Points, in no order, along strands that fork, close into loops and pass close to each other.
In the rows, 128 means zero.
Two points are linked if the straight distance between their rows is under 189. Some points are linked to none.
vaz: [143 155  89 188 179  75 129 152 120 142 167 154 102 123 100 200 120 134
 198 174 110 111 109  84 124 120 135 114 153 133 109 157  80 153 158 135
  91 106  90 132  92 144 224 141  82 128  85 114 158  83 117]
bomab: [171 125  73 113 118 116  83 134 117 169 107 155 184 136  98  94 123 124
 138 119 113 164 151 109 113 116 180 132 129 113  81 106 137 180  89 125
 175  70  60 114 112 113  96 139 155 108 120 152 159 128  92]
lari: [ 77 135 120 151 120 128 115 120 147  77 142 121  90 124 132 151 155 187
 171 146 120 143 178 127 167 124  83 115 155 128 102 146 151 139 112 116
 102 104 119  91  56 190 115  94 175 103 110 105 123 139 134]
tana: [101  94 150 113  63 171 127 128 151 134 131 126 104 122 141 142 164 180
 130 137 144 132 174  76 157  88 106 117 172 138 148 156 142 117 111 130
 112 114  76 103  82 177 138  94 173 133 119  83 142 132 162]
numop: [159 110 143 107  97 138 107 113 111 146 144 112 145 124 157 147 165 136
 114 125 107  82 142  88 161 121 119 113 181 136 124 164 114 136 147 150
 114 121 113 133  89  88 166 146 165 170  96 127 124 117 137]
gozag: [ 65 128 107 139 135 128 118 135 123  80 107 131  75 116 136 129 175 181
 168 162  84 180 116  96 135  85  94  78 183 147  76 135 117  82  89 125
 130 120 105  96  88 231  76  65  85  88 114  59  91 145 159]
nata: [130 158  82  80 141 100 158  91 149  84 136 121 111 142 154 113 126 139
 126 145  84 118 113 159 154 162  97 155 129 131 139 108 130 133 174 149
 148 172 185 138 150 120 116 118 132 141 131 161  95 139 136]
fuz: [153  97 124 135 132 107 126 172 106 125 104 119 163 131 118  83  84 115
 162  97 120 158 118 108 123 123 178 154 114  95 117 114 157 126  52 138
 168 125  55 129 122 102  62 143 132 105 143 150 136 127  66]
tikon: [122 139  79 116 134  79 146  69 123  78 132 144 117 137 108 154 126 120
 126 164 104 143 133 166 127 201 117  43 105 172  93 154  78 128 150 154
 142 185 143  92 128  88 140  87 119 176  99 129  93 108 107]
Maka: [135 143 140 181 123 109 109 139 148 100 133 121 127 142 102 163 120 181
 175 140 172 116 181 147 136 142 103 126 143 133 117 143 148 139 127 117
 103  81 130 123  80 116 162 140 182 102 100 133 159 130 123]
tilo: [153 165  37 126 156  97 161 123  95 139 114 136 174 112 116 149 104 131
 178 159 101 153  90 111 115 151 188 154  86 147 114 104 123 182 157 156
 122  90 141 171 146 162 151 158 100  94 108 176 102 118  92]
Gaput: [110 161  81 153 139 104 169  64 156  83  91 170 141 121  83 167 137 164
 154 166  77 151 109 145 149 129 142  78 134 152  60 152 120 129 133 116
 151 109  97  98  94 163 113  80  84 119  99 137  87 142 139]
daki: [141 156  52 132 150 111 166  68 106  84 120 173 138 137  99 147 140 144
 130 198  77 153 108 119 130 183 160  84 101 158  73 149  89 141 170 151
 127 117 123 115 122 129 157 113 108 124  74 137  69 124 129]
Seli: [130 164 176 179 155 129 156 151 130 128 150 152  87 148 112 148 144 151
 169 182  94 164 131 118 140 166 141 143 133 165 140 133 128 132 129  95
  93 123  88 163 124 176 165  88 111 147  96 128 138 100 148]
duvar: [179 108  83  60 125 109 130 150 134 169 162 138 163 119 133 121 109 113
 101 102 140 139 100  77 115  89 157 157  99  97 128 101 152 188  71 111
 172 121  48 153 154  98 116 233 124 106 153 117 147 113  85]
zigum: [152 124 126 132 148 117 145 101 106 128 103 152 164 149 146  93 106  94
 144 136 110 167 120 102 119 143 122 104 118 123  99 137  98 132 158 136
 170 131 111 138 129 109 124 165 124 127 155 132 133 140 111]
toz: [120 129 141 143 136 102  72 129  94 158 122 130  87 123 127 128 118  69
  73 140 164 111 144 147 107 168 112 106 119  97 146  77  93 103 144 152
 126 207 183 106 121  33 149 115 120 212  95 155 143 149 123]
kogif: [171 138 128 110 144 165 101  97  77 182 134 147 114 119 137 130  81  96
 155 137 152 105 129 134 122 144 151 154 132 116 133  65  92 126 140 136
 113 124 149 157 139  76 172 170 117 158 100 165 153 128 159]
rusek: [142 110 173 125 108 155  66  99 144 127 171 107 107 131 100  87 154  64
  65  92 146  32 186 145  73 114 128  83 131  90 132 108 133  89 136 164
 142 180 174 131 144  74 147 102 169 185  91  85 113 170 161]
notis: [105 159 113  64  76 107 165 121 137 123 149 144 103 125 166 129 154 161
 132 170  96 146 111  74 166 160 114 150 147 162 148 131 131 151 165 127
 125 113 114 164 127 157 129 120 170 124 104 142 127 129 186]
lalab: [144 143 195 157  81 121 141 154 130 109 197 155  67 116 129 138 138 120
 140 151 142 129 125  98 137 145 112 129 161 216 149 172 131 150 149 138
 122 168  87 116 119 182 162 130 157 158  71 118 156 161 161]
Dok: [141  97 135  91 153 195 143 130 115 116 164 115  92 131 142  75 125  80
 146  97 160  78 123 147 130 129  92 165 122  92 164  77 131  83 161 106
 114 139 135 170 170 134 110 124 152 115 162 131 119 131 162]
vaguv: [110 109 170 135 122 163 111 176 162 131  84  93 171 120 175  63 146 142
 125  80 129 114 126 119 121  96 150 165 136  83 147 131 146 107  75 130
 129 122 127  96 131 159  47 106 108 104 180 126 123 128  80]
bafo: [117 152 147 148  90 116 138 172 109 147 169 115  93 127 140 205 107 130
 101 164 148  62 139 138 152 155 102 105 125 170 182 147  76 158 146 133
  75 147 146 140 115 113 194 148 124 180 112 154 119  86 117]
vivi: [ 84 107 225 147 108 156 147 171 147 131 128 106  43 124 166 111 175  92
  99 107 143 161 119 100 177 111  75 148 150 148 168 180 138 105 102 145
 124 131 134 136 148 209 122  63 140 129 117 102 115 100 172]
felo: [146 145  68  66 135 127 141 134 109 161 163 152 151 111 137 113  63  64
  76 130 134 116  97 148 101 135 132 121  86 122 150 104 106 152 158 127
 164 170 159 134 190 101 172 197 119 170 154 130 145 137 102]
lak: [171 128 134 176 127 136  77 141  96 145 125 111 125 119 124 145 105 148
 190 116 141 113 159 111 142 154 158 181 146 106 112 144 119 136 131 163
  99  67 116 148  95 113 155 143 145  92 103 144 163 115 137]
muzun: [174 110 133 166 158 178 108 118  67 159 137 152 143 108  84 143 100  95
 163  91 166  99 175 124 128 139 155 151 152  87 132 114 104 118 121 143
 114  93 129 135 106  57 149 180 133 110 102 132 164 123 125]
lur: [145 150  88 201 155  88 129 115 139 138 105 146 148 139  97 150 160 150
 185 170  95 163 158 125 112 133 153 146 109 135  65 133 141 197 104 104
 136  66  85 123  93 152 131 100 127 103 122 171 121 108 100]
tetib: [175 126  27  82 143 104 124  68  69 166 146 152 165 117 109 146 147  81
 110 121 132 162  93  90  94 134 143 110 101 138 101 140 121 169 136 148
 188 127 129  95 124  66 183 179 147 140  96 129 143 139  83]
mul: [112 102 150 142 168 122 139 125 165 120  86 115 135 129 121 115  88 102
  71  90 154 127 102 207 116 124 117 121 107  81 141 130 141 116  93 134
 170 168 151  96 141 102  99 141  84 113 136 103 122 150 125]
nifam: [105 159 169 166 158 119 181 155 142 115  95 119 138 152 147 110 111 118
 110 144 121 146 113 156 114 150 132 162 106 113 144 114 104 121 126 101
 106 125 148 136 168 121 111  84 102 119 150 165 149 113 146]
nelil: [153 125 131  76 103 125  87  96 128 164 122 118 134 113 172 135 164 142
 179 114 127 164 132  86 134 103 133 126 160 148 109 158 151 142 131 138
  94  51  91 131 112 182  83 108 173 113 148 136 117 112 122]
rutu: [113 135 148 173 144 109 137 144 149 108 112 157 171 130 106 145  98 195
 126 122 113 110 128 155 155 100 114  63 146 129 110 161 109 155 117 130
 127 121 104  89 107 109 151 147  88 126 154 102 161 114 117]
Vom: [146 136  72 153 142  81 128 111  56 167 167 134 108 121 145 206 137  99
 134 156 122 121 117 101 128 186 114 137 146 185 137 157 102 147 178 146
 125 189 180 129 117  92 203 148 128 162 102 148 119  99  75]
Gobam: [105 123 160 108 108 166  94 108 159  94 151  86  88 148 150 103 145 145
 125 112 126 124 169 152 140 119  84  96 153 141 112 146 144 101 126 161
 162 158 167 104 115 133 126  94 162 164 141  72 106 143 161]
vesig: [126  94 152 158 162  95 114 126  91 130  91  90 148 112  88 155 110  67
 113  96 146 114 128 148 133 128 131 101 140 103 118 166 102 116 139 168
 136 142 190 110 127  60 181 130 145 170 119 112 145 117 100]
tilu: [ 99 208  78 100 127 112 155 100  96 193 140 178 151 112 118 199  94 129
 116 177 126 108 137 143 104 151 150 132 112 163 152  99  57 159 144  96
  76 156 173 139 138  89 158 163  96 162 126 188 141  71 148]
maboz: [104 155  93 145  92 154 179  79 179 142 141 170 107 134 146 173 172 197
 115 152  94 166 124 148 159 160 145 177 148 181 131 130 160 154 134  83
 120 103  91 108  99 169 126  74 110 111  90 136 139 130 161]
kodon: [156 111  97 151 167  68 129 130  69 105 103 151 172 120  88 110 107 127
 125 155 135 133 152  78 126 140 126 105 116 135  82 123 111 154 132 150
 171 117 136 136 125 106 157 206 132 107 136 114 132 165 107]
misi: [155 101 131 131 108 155 152 150 116 155 172 122  99 112 144 169 142 112
  73 175 144  73 143 137 162 147 112 185 156 160 220 137 102 139 161 114
 109 150 117 153 134 119 188 130 121 167 121 187 118  96 133]
Nin: [111 136 174  91  91 171 115 119 156 157 109  92 166 139 117  90 152 162
 142 116 122 153 144  96 101  53 143 121 116 122 115 119 152 113  97 105
 137 119 110 136 122 110 105 121 169 125 178  98 158 144 147]
musi: [104 141 129 115 106  92 133 106 126  53 170 140  74 135 126 144 131 157
 124 150  90 147 131 150 167 175 105  83 134 175 105 175 119 137 144 162
 119 168 131  92 110 135 138  84 125 182  69 119 102  90 128]
ludo: [ 82 169 158 170 145 135 147 117 168  97 109 135 137 142 124 163 111 197
 144 142 101 137 160 186 143 136  94 117 136 131 129 133 124 126 118 110
 155 153 141  87  90 107 132 101  95 131 138 115 153 143 117]
vizip: [116 180  43 106 131 128 143 109  88 178 124 162 150 121 116 155  96 125
 133 172  94 128 100 112 117 160 156 162 113 144 126  92 102 182 156 115
 106  91 160 146 159 120 174 182  78 136  89 215 128 108 129]
silom: [166 119 178 149 116 140 110 150 118 141 128 105 128 111 182 127 160 137
 146 104 136 105 163 108 143 110 108  88 139 129 143 148 132 111 162 138
 104 133 154 155 133 151 110 143 158 137 205 102 116 116 122]
mog: [138 143 118 100  90 106 108 153  89 167 105 132 142 128 150  97 143 169
 195 121 134 153 141  96 124 140 169 154 128 129 116  99 134 144 117 141
  59  79  95 155 142 174  62 131 147  71 167 134 118 103 146]
tuf: [ 71 141 147 165 149 133 104 148 159  75 105 111  88 135 128 148 145 146
 136 136  96 190 133 121 147 112 101  82 151 135 109 164 116  77 111 155
 154 121 142 112 104 202 128  67  92 124 116  83 141 129 197]
semus: [137 148 208 168 130  93 112 178 151  99 171 146  52 134 125 170 123 159
 141 143 140 120 117 117 158 137 106 109 138 165 145 164 127 131 143 127
  85 144 113 159 124 176 183 116 123 164 107 127 156 118 162]
tufak: [112 134  85  82 104 158 131 153 124 137 115 127 143 157 131  70 110 142
 166 112 124 156  99 117 109 152 162 171 120 103 140  53 133 109 131 130
 113  91 106 162 153 132  74 112 124  79 131 141 151 127 179]
Tabi: [162  86 122  55 126 125  75  92 118 132 129 111 198 129 117 107 119 123
 110 114 106 129 147  79 108  59 166 129 148 102  84 180 169 132  89 141
 171 144 108 112 112 161 123 183 156 124 149  69 125 127  53]
biba: [132 133 187 201  76 163 140 191 126 147 144 141  87 120 139 180 104 146
  68 156 175  36 181 123 136 144 116  99 124 107 194 160  83 115 133 146
  74 123 121 144  94 112 188 125 110 161 108 135 142 116 145]
Zovu: [111 148 135 153 167  96 148 152 126 107 112 140 130 140 129 114 139 179
 168 158  60 137  81 119 162 146 145 126 142 153  97 135 151 143 127 127
  84  96  68 147 113 206 127  84  72 121 122 132 104  87 131]
suba: [125  92 215 140  76 135 157 155 103 124 155 119  57 114 133 124 141  85
  74 153 153 115 137 103 143 165 108 118 136 191 183 185 115 109 125 142
 120 165  97 135 140 156 168  98 171 182  72 136 120 158 163]
kon: [ 59 145 177 189 124 150 146 187 174 114 104 104  67 141 165 159 141 181
 134 128 125 184 121 115 141 115 105 132 152 109 141 161 139  69  82 127
 104 125 140 108 120 194  92  60  93  75 131  75 135 126 159]
Rame: [154  95  76  38 181  85 151 130 108 131 170 127 147 129 114 100 104  78
  92 102 133 147  49 112 112 101 136 125  99 124 128 112 163 145 131 112
 195 200 121 138 179  90 158 203 115 153 123 117 124 136  81]
Guzem: [ 96 171 117 140 133  74 110 108 136 128 104 155 124 126 123 141  97 103
  78 167 139 125 128 188 104 170 119 101  84 126 135  89  91 118 143 126
 137 197 207 113 145  59 128  96 116 183 122 170 140 135 127]
Redor: [138 110 159 128 138 163 138 155 111 136 149 112  91 121 130 114 140  98
 100 120 173  95 120 155 135 136  96 193 124 122 199 106 113 100 170 112
  95 153 149 159 168  95 147  97 137 161 128 181 132 131 150]
mivun: [144 150  78 162 134  96 146 121  90 191 141 151 161 121  75 195 119 124
 134 160 139 150 116 113  95 102 149 107 112 169 124 136  89 213 115  99
 139  90 130 123 105  90 176 178 134 117 137 153 164 103  89]
Dida: [111  97 192 160  96 195 118 146 163 134 118 129 163 123  92  77 150 147
 102  90 135 119 204 114 104  74 132  84 152  76 127 138 139  94  81  94
 140  92 102 107 112 109 115 117 146 119 158  82 165 144 135]
tuz: [182 108 128  92 153 151 124 108  82 119 113 131 146 126 161  44 156  74
 134  96 112 144 139  84 122 131 132 128 130 110 104 140 123 106 151 155
 163 155 108 136 172 125  90 159 117 108 152  90  93 140 105]
Bazo: [112 178  88 138 163  85 190 139 130 100 113 140 142 132  94 180 103 134
 175 189  87 121  82 132 133 158 182 169  91 136 139 117 110 146 139 128
  51 105 139 174 168 155 173 117  86 112 102 163 102  80 135]
bovo: [137 136 143 139 131 146 146 137 115 143 133 147 158 139 113 146  75 162
  79 127 182 115 123 190  78 122 123 112  77 142 163 101 100 153 121 101
  82 142 149 133 160  51 156 187 119 137 142 156 149 130 107]
fazub: [ 93 113 168 106 105 159 118 133 170 132 109  97  94 150 141 102 146 104
  60 104 139 135 120 183 143 144 111 124 130  96 160 149 131  99 130 166
 130 157 168 109 133 154 146  75 114 151 111  94 115 123 191]
vorog: [180 102  67 164 139  79  82 140  45 187 120 116 167 110 143 188 146  63
 174  57 118 126 128  72 127 132 144 112 142 143  77 172 138 168 121 136
 104  52  91 137 110 132 157 203 157  72 125 102 106 114  55]
dasit: [ 95 171 109 162 113 124 157 117 161 136  95 150 156 139 138 105 118 190
 136 162 120 193 136 127 121 125 131 115 105 149  86 109 157 115 107  88
 140  88 112 133 123 163  60 131 119  69 169 136 139 153 121]
lal: [ 85 187 148 152 102  98 131 163 183 143 128 145  81 144 171 147 127 112
  46 132 121 130 133 212 142 192 103 134 118 153 165 110 110 125 140 108
 113 179 173 121 159 130 124  48  86 161  92 141 117 139 187]
vuk: [ 78 135 166 164 126 172 117 114 145  95 122 135 151 139  89 103 147 143
  98 107 130 130 206 175 143 116  74  85 152 121 109 137 132  98 111 103
 174 118 131  92 111 127 144 103 138 147 129  87 145 162 141]
nalak: [129  87 162 125  90 171 111 121 106 123 151  99  77 131 153  83 192 115
 137  87 158 129 147  55 158 139  99 164 156 116 128 103 154  82 133 142
 149 153 129 159 124 153 105 114 153  99  95  89 106 128 169]
mozog: [146 146 213 192 119 117 131 186 153 117  84 128 136 147 165 136 125 162
 101 134 124 123 126 130 131 121 122 121 131  97 165 158 109 122 117 133
  82 124 161 111 145 103 147  92  98 140 127 141 161 115 141]
zesi: [153 135  86  64 123 172 125 166 119 156 118 144 173 132 154  63  88 123
 142 118 127  90 111 118  87 122 153 163 114  98 155  69 121 144 115 111
  84  95 105 143 186 112 110 174 105 109 160 154 168 135 144]
Rez: [160  83 160 130 148 119 111 181 136  85 141 131 135 118  89  81 113 129
 145  82 166 156 116 103  96  90 143 152 106  77 109  86 153  85  42 114
 170 133 123 114 121  88  66 159 136  90 149 117 156 163 131]
lisiz: [121 169 157 161  75 125 132 164 143 110 169 125  76 134 170 136 124 118
  53 156 129 130 160 161 135 188 102 103 139 162 150 105  99 117 150 153
 148 197 163 138 143 124 158  76 141 190  95 128 151 154 172]
Rov: [128 163 141 126 114 124 180 119 147 156 106 170 176 138 100 104  84 150
 126 151 120 175 126 141 107 121 136  89  90 117 102 114 115 145 109 104
 162  88  95 145 129 102 108 159 143 125 148 129 149 139 141]
dur: [180  81 146  78 125 132 115 131 152 131 155 103 149 120 117 102 105  85
 120 100 179  62 115 118  89  79 140 120 119  76 144  96 163 114 134 104
 140 178 157 153 143  95 115 190 156 127 172 124 137 161  97]
falog: [170 127 216 159 104 139 107 160 136 148 102 120 134 107 152 124 130  97
  97 118 124  90 156  98 140  95 159  81 136 104 148 158 121 111 153 157
 101 116 167 156 155 102 139 121 135 145 152 119 136 123 153]
ridi: [101 125 113 117 134 166 107 126 109 134  94 111 170 136 172  53 164 157
 146  97  82 170 126 131 141 132 136 153 153 143 111 110 159 131 105 148
 154 120 109 105 138 183  58 111  84  96 178 118 110 135 113]
lufid: [135 147 124 145 178  55 146 101 122  95 146 148  97 111 100 197 104 151
 207 165 116 125 123 120 161 139 114 100 146 146  67 159  91 115 159 145
 106 139 106 125  98 151 180  90 105 139  96 104 124 102 133]
zuvez: [132  98 125 116 108 159  64 140 109 156 122  82 116 112 126 102 165 124
 192  51 163 136 172  99 119 101 142 166 143 110  83  96 152  81  60 119
 134  81 108 129  95 133  69 121 195  69 152 115 136 138 124]
poni: [180 103  67  51 163 105 132  66 106 151 157 174 168 127 108 112 115  92
 104 110 144 145  80  90 126 106 141 128  92 115  95 111 166 191 118 122
 191 115  74 138 136  79 138 196 146 132 113 129 128 119  87]
dimis: [124 117  77 100 137 164 157 106 156 129 150 138 151 143 118 146 117 118
 113 139 142 119 110 174 117 107 141 180  94 138 175  92 135 147 165  69
 113 110 103 106 133  87 111 143 119 125 149 203 150 100  77]
Vidog: [143  97 210 127 113 138 153 172 130 141 120 117  45  93 183 125 137  56
  94 137 153  92 124  97 173 139 119 137 133 117 179 192 113 125 156 156
  99 139 131 153 148 188 141 110 154 150 108 120 119 122 153]
Zuvo: [114 108 169 123 114 161 107 105 128 136 148 115 138 150  83 104 105 111
  71 108 176  61 142 181  95 102 117 111 103  95 154  92 125 102 128 126
 124 160 124 143 133  70 139 118 144 190 120 112 131 153 135]
Vibun: [103 116 106  82 114 160 125  84 186 111 153 108 142 116 158 134 144 162
 124 135 136 127 136 161 127  77 125 168 107 143 146 102 170 167 138  90
 117 102 124 132 102 134  94 117 169 133 153 176 121 135 114]
visun: [ 84 154  93 134 146 137 180  75 160  54  83 113 147 112 124 131 143 143
 139 158  65 154  88 160 134 106 152 105 140 151 101 140 118 101 104 128
 157 120 135 125 113 193  65  91  70 115 135 129  59 157 145]
toluf: [124 125 126 163 188 100 191 141 153 112  65 117 147 148  97 112  99  95
 139 110 134 158  78 181 105 148 152 157  86 109 142 117 107 111  92 115
 172 149 118 129 159 131  77 111  70  99 149 157 107 139 131]
Kif: [105 134 101  88 139  96 131 150 184 122 116 127 120 123 124 114  97  68
  51 130 139  81  95 215  95 133 103 122  73 104 161  66 122 125 150  69
 124 177 169 109 181  70 124  94 116 175 137 162 134 153 127]
tela: [158 134  90 166 161  81 108 108  72 168 106 138 149 140 135 147 136 116
 189 130 121 114 123  74 137 149 135 101 149 123 102 147 134 203 157 153
  82  75  90 141 108 152 152 181 119  80 113 125 107 101  88]
Vebo: [115  99 128 102 167 126 153 158 192 117 125 134 154 128 132 111  78 114
  63 106 157 106  61 184 101  95 117 143  91  81 167  99 133 125 116  79
 148 155 141 114 184  81 101 151 113 126 150 132 162 138 104]
Gadem: [198 104  97  95 128 122  86 109  47 129 111 110 164 131 158 112 148  80
 187  80 124 136 128  85 129 169 151 140 129 121  77 141 148 113 126 163
 131 109  88 132 145 138  88 145 139  75 145 129  69 129  94]
Risum: [ 68 115 170 129  86 186 109 163 146 132 137  71  91 135 153 151 165 186
 133 116 163 143 161 103 141  81  99 142 161 104 156 116 142  76  80 133
 131 126 153 113  91 167 114  95 140  67 134  81 145 139 151]
Vegi: [ 95 130 131 128 116 153 124 123 137 127 131 137 138 149  99 133  88 161
  73 135 153  91 139 189 128 142 116  96 113 123 159  82 128 123 169 134
  86 118 141 142 110  90 151 155 124 149 119 141 150 121 135]
lupok: [177  80 166 130 113 173  89 155 118 129 136 107 106 124 117 115 139 102
 190  71 162 127 128  96  95 110 144 174 138  96 129  87 156  63 115 114
 136 113 132 153 114  81  86 126 158  89 142 132 169 158 140]
midu: [129 114 130 101 143 112 103 125 146 133 118  87 100 145 149 110 122  63
  72 111 129 115  98 196 142 131 115 107 112  97 148 164 127 107 173 177
 121 162 206 123 189 127 136 120 142 151 136 120  90 113 138]
nel: [159  63  86  97 158 119 118 107  63 120 131 115 164 123  74 150 101  65
 125  88 140 154 107 102 110 120 154 111 140 121 111 159 123 124 149 185
 178 132 163 106 147  81 191 171 135 147 107  87 125 128  86]
mer: [137 113 143  60 154 103 101 121 154 114 115  92 185 131 136  85 118 129
 113 119 117 160 111 115 119  72 139 128 115 121 102 162 148 129  95 143
 187 169 167 118 142 174  96 155 123 139 198 101 117 154  92]
Vumiv: [ 98 118 123 137 139 162 117 120 126 119 112 137 132 123 153 106 135 189
 141 128  79 149 104 150 168 131 111 113 145 154 119 149 159 136 145 131
  79 102  95 114 133 204  88 112  82 101 153 105  97 113 106]
las: [ 81  99 138 171 172 103 128 130 122 122 101 119 127 129  77 164 108 104
  89 112 162 136 117 190 142 143  91 100 128 105 139 160 128 125 128 147
 158 178 182  90 109 109 131 122 112 139 126 117 115 123  69]
lefa: [ 67 155 114 100  91 127 112 118 146  94  93 132 149 133 122 124 132 197
 146 150 110 204 124 133 118 103 126  88 124 168  86 120 140 112 128 136
 155 107 148 105 112 185  96 109 140  89 180  95 122 150 157]
sifav: [138  98 150  87 143 105  95 172 156 115  95  90 165 125 148  70 119 120
 117  82 131 155 104 138  97  83 163 178 125 106 126 126 133 123  37 142
 174 168 135 105 169 157  34 142  87  96 202 125  95 144 117]
fevor: [116 122 131 143 131  76 144  96 136  99 169 140  77 119 137 173 136 154
 173 160 118 109 153 120 176 132  77 100 166 155 107 163 129 147 138 137
 122 143  96  81  65 170 153 115 141 145  75 113 118 108 109]
ribe: [168 103 164  77 123 129  74  87 114 138 109 109 148 104 155 129 164 141
 167  89 134 116 148 102 138 112 117 106 145 161  80 162 152 102 152 127
 104 126 138 134 115 140  98 157 185 131 173  72  96 131 106]
Neb: [122  95 125  73 161 126 107 139 144 109 112  87  80 135 160  74 126  57
 111  95 135  88  94 150 131 116  67 145 124  79 171 131 126 106 168 134
 115 180 191 131 184 149  79 131 151 126 170 122  95 136 134]
dop: [ 72 110 122  58 107 200 121  92 156 138 151  72 138 152 137  86 178 140
 137 110 129 137 112 135  85  47 127 155 121 140 133  90 177 103 113  82
 152 125 123 131 122 144 104 101 168 138 159 114 122 142 142]
Kere: [ 95 129 189 122 110 160 130 149 176 102 125  93 117 164 124 100 122 163
  90  90 175  89 124 165  71  94 100 127  97  91 200  79 140  79 103 106
  91 129 154 148 156  80 117 104 136 140 129 137 140 157 169]
sonal: [167 121  67 113 158 155 115 115  55 165 174 130 111 102 156 136 105  64
 166 123 149  90  85 110 118 148 115 178 124 124 130  79 125 144 168  91
  97 114 153 155 144  74 173 201 115 155 104 201 143 136 103]
kido: [144 152  65 141 132  96 139  67 128 139 125 178 155 118  78 201 130 128
 143 177 119 180 139 136 121 135 164 108  97 143  92 152 129 195 144  99
 140  58 111 102  89 112 142 118 152 128 116 154 134 108  90]
nalim: [ 67 130 161 136  57 141 142 165 179  99 151  94  81 144 167 138 140 161
  81 154 148 117 163 137 145 161 105 114 121 134 177  96 141  93 162 128
 146 153 125 154 139 143 128  98 154 148 124 141 138 153 162]
Zura: [ 81 154 120 161 127 113 151 118 177 120  97 126 101 139 127 133 130 110
  77 141 109 138  95 199 148 193 112 140 133 125 155 157 128  77 129 132
 134 171 160 112 126 168 118  78  77 139  94 121 102 133 187]
Koso: [167 131 102 151 127 164 131 154  87 189 137 138 166 134 137 108  89 103
 141 120 117 110 115 127 104 129 168 149 114 125 142  94 115 176 114 118
 106  65  77 148 152  92 108 210 117  85 144 174 135 100 105]
sulip: [ 93 153 117 111 106 136 189 104 161 119 168 139  83 123 141 135 164 171
 100 144 107 136 124 130 177 166 112 187 152 196 169 135 146 150 140 121
 162 177 122 108 124 174 123  79 135 139  81 135 122 146 167]
Tagar: [164  91 176 122  88 189  93 119 121 136 147 115  85 123 145  75 168  94
  99  88 148  71 153  84 119 126 125 125 169  99 157 110 153  63 152 160
 132 167 166 151 145  81 143 112 142 154 102  85 118 149 178]
biki: [143  79 181 115 122 177  79 121 140 118 126 123 146 102  88  68 153  97
 125  81 148 108 202  97 108  87 144 107 153  83 103 144 148  58 111 129
 146 120 158 131 124 132 104 139 176 105 153  59 141 144 125]
pas: [139  82 132 149 101 193  86  98  99 147 127 121  90 119 117  97 193 128
 153  76 173 119 190  66 144 109  96 158 155 107 106 102 166 107 125 129
 139  62  92 137  95 117 107 103 190  96  99 107 130 120 159]
Dubo: [102 139  86  47 101 137 169  93 179  91 131 124 135 120 148 115 135 149
 128 148  75 138 103 136 148 136 141 158 129 128 147 119 139 142 167 121
 115  98 134 142 120 142  89 107 150 121 137 165 113 111 146]
Tadag: [160  84 118  86 124 183 126 129 150 169 162 134 156 152 132  77 114 115
 110 101 160 125 106 148 102  78 164 158 110  99 134  84 177 160  95  82
 158 120  30 126 129 111  90 164 127 117 160 124 148 138  93]
vod: [163 136 112 167 137  65  89 143  87 135 108 144 151 121 145 137 152 143
 208 122  91 120 146  81 150 131 149 136 147 137  53 152 135 171 101 145
 112  83  55 118  88 173 115 123 125  87 142 131 120 121  92]
rened: [172 138 105 147 148  66 122 157 110  82  63 146 173 110  78 111 103 153
 173 144 156 161 147  81 122 144 144 126 137 121  69 135 117 118  99 140
 174 104 131 124 129 155 111 166 132  68 158 117 115 166 128]
pitev: [139 147 105 153 131  86 150 102 119 115 153 124 118 137 141 166 136 132
 147 171 103 116 126 110 147 170 127 166 110 140 130 136 133 149 189 127
 113 146 172 170 136 117 154 138 147 150 113 180 110 116 105]
dof: [154 132 150 170 130 116 144 138 117 146 136 159 185 127  95 168  88 165
 118 128 156 122 138 133 100  96 128 112 119 143 140 151  97 164  86 113
 131 100 129  92 117  54 161 193 116 125 138 136 166 107  88]
Dadu: [116 188  69 164 145  92 170 137 109 136 140 166 123 111  94 219 112 155
 164 172  89 111  71 141 117 128 168 101 112 159 133 143  95 159 142 146
  73 134 154 136 131 148 207 130  56 129 119 135 141  99 116]
zufo: [ 48 181 129 175 176 117 193 110 177  82 101 123 126 127 110 160 158 154
 145 137  53 132 102 195 122 130 135 156 115 156 104 140 148 114  98  70
 127 129 140 120 121 164  81  51  54 123 122 137  77 134 138]

A piece is two or more points that can be reached from each other along the links. Count, over all rows, the pieces, the separate loops (a circle has one, a figure eight two, a Y none), the forks (points with three links) and the tips (points with one).
pieces: 5
loops: 0
forks: 12
tips: 22

A fork is a point with three links, a tip a point with one. Leave the first point through the second and follow the links. Name the first fork or tip that comes.
vaguv; ridi: vivi
Koso; zesi: mul
bomab; fuz: Zuvo
nifam; mozog: Koso
Zuvo; rusek: bomab
vivi; Vidog: Tabi

Name the points in between on the shortest way along the links from the first point to the second, in order.
muzun; visun: lak > Maka > lari > fevor > musi > tikon > daki > Gaput
mog; Guzem: nelil > ribe > silom > falog > mozog > nifam > toluf > mul > Vebo > Kif
zuvez; Vibun: pas > nalak > Tagar > rusek > Zuvo > Vegi > bovo > dof > rutu > ludo > vuk > Dida > Nin > dop
vizip; lak: tilo > Bazo > Dadu > vaz > lufid > fevor > lari > Maka
Nin; vorog: Dida > vuk > ludo > rutu > dof > mivun > kido > lur > vod > tela
dof; misi: rutu > ludo > vuk > Gobam > fazub > midu > Neb > Dok > Redor
